Points on a hilly landscape, in no order, each with its height.
A ball rolls from a point to whichever of its 2 nearest points has the largest drop for the distance, and stops where none of them is lower. Distance is the straight distance between rows; heights are no part of it.
Z_890: [200 122 144  98 145 160  81 125 127 152 127 168 170 133 106 159  73 133
 119 109 179 144 156 139 150 145 142 114 183]  height 49.9
Z_859: [166 124 122 112 122 168  73 144 123 126 132 162 141 161 149 140  68 101
 144 142 194 157 121 158 141 150 135 118 136]  height 54.1
Z_811: [182 142 117 130 130 134 111 107 114 185 137 171 142 149 120 133 134  60
 150 120 189 175 191  82 141 157 105  90 126]  height 20.1
Z_706: [188 125 129  70 105 115 135 150  92 170 106 150 142 137 153 185  74 119
 147 149 199 183 100 143  93 134 146 167 130]  height 59.9
Z_883: [175 144 149 117  90 108 128 127 126 101 115 102 109 145 137 139 108 115
 166 158 201 168 107 163 107 140 119 198  97]  height 66.1
Z_315: [140 116 107 161 140 102 161 117 125 166 191 177 133 130 123 134 126 134
 102 132 105  91 146  60 103 144 117 100 159]  height 21.6
Z_344: [131 142 106 116 216 167 141 178 160 108  85 121 138 132 134 177 104 159
  95 148 120 158 111 163 146 138 139 117 177]  height 28.2
Z_873: [102 137  51 166  98 115  95 111 118 163 111 135 129 103 135 140 123 102
 101 176  94 148 161 107 120 121 114 122 165]  height 62.8
Z_157: [154 165 152 141 155 152 168 125 144 111 141 141 119 135 124 118 207  79
 149  91 137 110 185 107 147 141 118 110 110]  height 40.5
Z_816: [ 73  97  98 134  87 129 105 156 128 150 180  89 104 138 162 124  45 116
 153 128 109 124  90 123 107 170 129 104 118]  height 34.2
Z_701: [ 83 109 142  87 131 142 129 187 126 170 135  94 160 129 120 143  54 136
 147 133 125 159  41 197 108 128 129  97 164]  height 17.0
Z_4: [152 146  91 134 111 120 121  84 118 115 113 137 132 126 142 153 163 110
 138 118 125 157 186 109 146 132 120 120 114]  height 56.2
Z_204: [135 110 119 121  80  97  83  85 105 129 152 111 142 153 101 122  90 146
 182 108 181 137 105 130 115 139 171 137 116]  height 40.4
Z_884: [141 137 124 114  97 122 144 125 137 104  88 114 134 167 137 123 199  96
 153 123 117 113 211  87 164 122 188 165 101]  height 46.9
Z_54: [180 150 145 120  80 113 143 115  95 141  96  73 140 104 137 164 175 166
 142 120 183 157 107 153  61 106 184 189 119]  height 56.4
Z_415: [ 99 121 168 138  98 119 102  99  99 111 159 122 138 142 104 109 137 196
 147  97 132  89  55 151 104 118 124 148 131]  height 35.7
Z_504: [113 118 198 161 146  90 114 115  79 181 198 176  97 133 130  78 200  95
 117  88 126 101 150  78 139 123  70  90 101]  height 31.6
Z_72: [145 125 125 141 183 168 156 148 156  97 156 196 122 108 142 102 137 129
  96 115 111  92 148  91 126  93 148 104 121]  height 17.3
Z_425: [115 125  87  84 117 121 185 133 183 133  99  40 130  88 122 154 127 127
 122 106 111 160 126  95  98 145 159 157 106]  height 72.0
Z_621: [ 78 135 100 138 101 113 176 137 138 122 120 112 131 101 128 117 124 119
 106 147  56 112 129 126 126 123 110 123 137]  height 67.9
Z_311: [133 126 130  95  81  97 111 156 127 123 123  66 114 122 134 139  59 134
 165 122 161 192  83 175  93 135 130 161  98]  height 68.9
Z_447: [142 135 155 107 102 145 136 125 137  87  54  94 141 188 125 119 196 145
 147 125 120 117 170 107 153 122 204 185 103]  height 41.2
Z_400: [117 126 115 106  87  96 148 158 141 155 134  36 128  76 108 152  89 157
 150  88 120 192 108 160  77 141 120 129 112]  height 72.1
Z_15: [210 139 141 104 129 105 150 107 122 128 111 141 126 137 140 184 117 114
 154 155 166 173 153 143 113 130 135 176 123]  height 63.2
Z_482: [ 87 142 153 109 134 127 157 130 128  94  79  81 133 133 123 109 157 166
  90 131  93 112  68 182 128 129  88 158 136]  height 53.8
Z_96: [101 113 111 166 126 133 119 124 116 139 149 192 120  97 138 145 145 133
 105 155  43  86 144 118 135  80 150 100 153]  height 64.6
Z_919: [156 128 117 118 222 171 119 111 168  73 100 146 105 130 115 109 159 142
 135 106 153 121 167  83 159 115 162  96  87]  height 53.0
Z_295: [ 70 119 102 128  53  91 101 137 103 165 133  66 124 112 141 121 112 122
 125 149 117 135  81 186 108 132 109 130 128]  height 17.7
Z_937: [197 139 127 132 197 158 132 113 148 123 126 175 128 132  92 104 132  94
 129 131 194 126 175 145 139 125 128 118 138]  height 16.2
Z_958: [107 136 132 138 114 150 114 127 151 102 186 130 115 124 164 127 100 126
 143 116 145 105  80 134 123 154  72 117  94]  height 23.2
Z_501: [ 80 129  64 112 127 121 176 159 163 115 108  89 132 106 136 136 102 106
 107 138  93 130 159 101 143 124 155 137 119]  height 69.9
Z_657: [128 116 191 142 171 121  89  96 117  94 131 174  96 130 111 102 143 184
 111 144 102 103  65 156 150 117  80 133 118]  height 20.6
Z_930: [119 138 131 100 115 115 152 135 116 109  73  84 147 125  76 111 184 184
 143  94  99 136 112 144 109  99 197 171 151]  height 40.8
Z_589: [118 151 128 128 120 145 141 110 153  81 141 105 121 110 146 142 137 139
 131 102 116 128 117 128 131 150  73 141  98]  height 17.4
Z_273: [120 144  96 129 215 165 137 165 155  80  74 134 111 151 146 146 165 168
 110 152 122 118 110 131 162 137 162 100 123]  height 31.7
Z_357: [123 127 143 123  88 113 160 147 138 143 183 131 112 178 125  94 120  59
 180 127 148 109 118 118 122 188 104 118 109]  height 33.0
Z_766: [ 78  98 101 163  77  92  73 129 101 157 163  80  93 169 151  98 102 125
 157 145 103 104  96 105  92 169 125 121 124]  height 38.9
Z_534: [131 129 113 126  63  77 115 104 104 164 142  90 136 109  66 115 120 162
 163  94 136 152 117 133  82 134 155 147 146]  height 46.3
Z_133: [141 174 140 149 130 141 168 164 139 137 143 134 121 131 141 126 171  45
 148 119 141 142 175 142 144 150  81  95 113]  height 44.4
Z_431: [193 148 106 116 171 160 147 118 160 101  87 158 129 127 111 125 140  86
 121 147 176 158 186 121 145 124 150 154 123]  height 21.2
Z_669: [154 146 111 117 218 191 130 140 169  92 114 142  93 113 145 119 151  97
 124  98 142 147 174 124 145 117  96  90  96]  height 55.4
Z_488: [107 125  74 152 125 112  88  66 104 129 107 140 132 119 141 126 170 121
 102 134 104 122 192  96 161 116 123 110 130]  height 59.6
Z_448: [128 141 127 103 150 138 158 171 146 131 114  94 159 126 125 173  76 141
 122 136 133 162  85 189 113 137 107 120 166]  height 23.1
Z_139: [ 86 123 102 131 154 136 115 124 123 109 115 172 143 108 120 149 148 158
 120 140  62 108 119 141 151  76 179 103 160]  height 62.4
Z_528: [ 85 116 138 163  75 108 100  78  77 165 146 120 138 145 129 119 169 167
 100 125  77  77 126 102 114 141  88 127 148]  height 46.6
Z_470: [110 125 143 153 115 155 136 171 140 160 179 148 129 122 155 110  69  59
 118 162 131 104 144 151 134 141  74  83 139]  height 36.2
Z_293: [126  78 195 139 123 117  92 111 121 134 166 196  90  96 124 110 133 125
 103 171  97  92  71 151 140  96  86 127 100]  height 25.7
Z_426: [162 103 128 136 150 133 121 130 122 184 195 197 149 132 119 132  87 126
 107 115 135  96 154  83 114 156 108  77 165]  height 16.1
Z_995: [129 153 188 146 162 131 135 110  99 141 170 170 109 126 114  85 209  94
 126  65 156 103 157 106 144 120  82  89  91]  height 35.9
Z_392: [132 125 130 140 164 142 162 125 149  79 127 160 143 127 104 118 147 163
 132 110 118  71 135  84 142 101 202 130 126]  height 23.0
Z_141: [142 168 115 140 140 134 143 146 136 101  90  71 118 116 115 149 143 177
 132 148 176 177  77 164 104 125 149 183 153]  height 60.0
Z_463: [132 120 139 166 150  95 160 126 128 161 199 168 100 122 135  95 161 105
 104 123 106  90 150  56 114 146  70 118 122]  height 26.2
Z_312: [158 111 103  76 105 135 100 158  99 154 116 148 137 169 182 151  63  78
 132 151 202 174 109 144 123 157 144 141 123]  height 57.0
Z_50: [141 132 105 133 135 144  65 144 105 202 150 169 116 161 138 101 116  45
 138 131 174 165 174  97 141 163  88  67 136]  height 12.3
Z_412: [141 133 130 100  69  91 177 149 144 156  93  33 126  59 110 135 117 135
 127 106 128 196 128 122  67 142 136 147  87]  height 74.7
Z_803: [ 95  87 121 126 102 102  71  68  96 136 161 139 140 153 112 110  89 136
 163 122 158 103  78 133 141 135 161  97 119]  height 35.8
Z_200: [102  91 177 152 135 138 116 147 146 129 161 175  98  78 131 127  81 122
 102 192  99 104  59 169 134  85  83 122 117]  height 29.2
Z_752: [137 139 117 128 108 110 141 112 134  99 123  99 132 108  81 126 137 166
 148 100 102 129 131 145 108 115 162 171 154]  height 45.6
Z_963: [109 122 105 146  96 163  87 132 139 134 202 134 114 137 164 129  76 106
 163 102 140 128 124  97 121 172 100  99 109]  height 28.4
Z_382: [146 108 138 141 179 134 131  64 148  96 101 126 132 127 113 105 157 125
 131  77 171 100 204  77 187  94 153  79  86]  height 49.4
Z_28: [105 143  92 131  62  76 134 159  99 177 111  90 138 106 129 137  94 109
 126 159 114 182 128 168  85 116 127 135 158]  height 26.7
Z_254: [112 113 182 131 149 131 149 121 125  78 109 132 148 161 108 109 173 213
 121  93  97  64 130  79 149 100 197 164 118]  height 29.1
Z_434: [139 142  98 115 110 117 137 136 130  96  82 126 118 141 170 142 176  87
 137 132 110 162 196 112 159 121 134 159 100]  height 52.1
Z_467: [151 166 114 145 146 159 119 101 134  86 107 104 143 129 118 166 149 179
 141 126 178 158  74 139 117 138 145 143 135]  height 61.6
Z_680: [ 86 132 116 107 132 119 138 148 131  88  65  63 133 140 143 124 162 159
  95 137 107 115 125 181 146 111 149 201 132]  height 56.3
Z_310: [188 152 143 135 127 130 156 114 131  97  78  79 130 129 137 181 174 159
 149 152 151 145 147 130  95 102 215 193 131]  height 52.0
Z_206: [182 120 134 120 178 155 123 117 134 167 184 189 130 130 110 109 109  97
 119 111 168 102 162 124 132 136  96  71 138]  height 10.1
Z_232: [102 118 158 121 169 131 121  91 135  71 109 151 122 117 111  89 156 186
  89 110  81 106  86 105 150 109 108 162 113]  height 15.1
Z_693: [ 96 102 158 139  96 112  96  87  97 121 182 172 135 140 119 104 119 156
 143 117 123  87  63 125 127 116 125  99 116]  height 31.5
Z_394: [120 103 142 151 187 134 115  79 122  95 109 162 128 112 135  91 162 145
 102  93 135  82 176  94 177  52 152  52  93]  height 45.5
Z_333: [182 157 128 125 141 164 159 167 170 112  86  87 134 122 136 182 114 135
 145 153 136 174 148 131  94 118 206 190 158]  height 47.8
Z_598: [140 158 134 117 120 120 200 137 142 112  98 118 135 141 126 126 158  59
 136 143 116 151 147 138 150 157  72 114 110]  height 47.9
Z_181: [ 78 108 111 122 213 122 101 154 147  98 120 150 110 111 133 140 147 185
 111 142  75  98  88 139 160  76 171 137 134]  height 60.4
Z_674: [101 151 110 133 184 127 153 153 153  75  60  61 100 125 122 128 137 167
 107 168 136 154  94 151 151 133 145 183 137]  height 58.3
Z_13: [ 68 102 108  97  95 109 102 145 114 182 137  93 132 112 125 141  85 121
 150 143 113 159  48 192 105 128 125  96 138]  height 10.7
Z_916: [171 148 118 116  90 146 145 172 142 148 120 114 159 106 130 174  70 114
 129 129 134 173 157 149  90 125 157 176 180]  height 42.0
Z_658: [128  99 194 158 116 102 119  63  87 127 173 172 148 139 125 109 141 167
 117 103 131  77 107 106 151 107 106  92 116]  height 36.0
Z_364: [101 149 150 110 122 118 175 127 127  90  69  99 139 141 127 116 150 115
 109 157  97 139 104 181 152 138  68 120 113]  height 51.4
Z_113: [164 145 116 111  87 129 147 127 134 158 147 135 136 162 118 123 116  74
 172 136 174 151 133 108 116 175 113 125 120]  height 28.1
Z_867: [ 72 114 114 113 167 132  87 132 135  82  87 113 113 136 143 121 165 172
  95 140  97  77 124 155 183 101 155 177 124]  height 58.6
Z_233: [188 115 123  92 100 121  84 140 116 184 121 153 147 138 122 160  61 107
 121 120 151 170 176  97 132 173 108 142 180]  height 44.3
Z_643: [ 88 129 109 181 104 131 118 127 126 160 143 154 104  92 140 137 128 104
 109 176  42 106 147 117 123 110  94  98 151]  height 65.4
Z_405: [ 94 106 152 149 132 164 108 158 147 138 157 146 122  86 145 127  38  95
 109 181 124 106  96 178 142 115  87  97 133]  height 32.3
Z_618: [100 124 114 171  76  80 105 119  93 168 163  97 113 152 117 116 134 154
 133 139  93  93 119 108  86 156  94 130 149]  height 42.9
Z_300: [143 142  89 106  68 125 122 168 106 199 123 121 167 114 130 157  78 119
 118 130 142 185 137 122  79 127 152 151 194]  height 35.6
Z_160: [117 132 157 128 150 148 119  89 146  72 120 132 114 129 130  89 178 148
 112  85 103 101 150 104 163 132  96 163 100]  height 7.8
Z_262: [134 118 129 121 173 164 158 154 145 140 149 204 143 102 141 120 112 114
  67 146 107 104 108 139 122 113 104  82 146]  height 21.9
Z_868: [125  96 177 164 167 107 110  58  96 126 149 168 118 112 140 101 167 147
 102  85 112  78 180 104 168  73 108  73 105]  height 41.4
Z_820: [106 125 157  97 131 139 141 132 117 103  67 110 156 187 100 104 185 196
 123 105  93  86 131 127 150 121 194 167 128]  height 34.7
Z_771: [113 117 136 152 112 121 156 183 133 176 185 125 121 164 137 110  61  62
 150 155 127 114 142 108 119 181  82  90 139]  height 37.9

For each start below, name the point where the ball stops.
Z_919 => Z_693
Z_133 => Z_206
Z_333 => Z_13
Z_412 => Z_13
Z_859 => Z_13
Z_873 => Z_72
Z_470 => Z_160
Z_618 => Z_160
Z_273 => Z_13
Z_930 => Z_72
Z_447 => Z_72
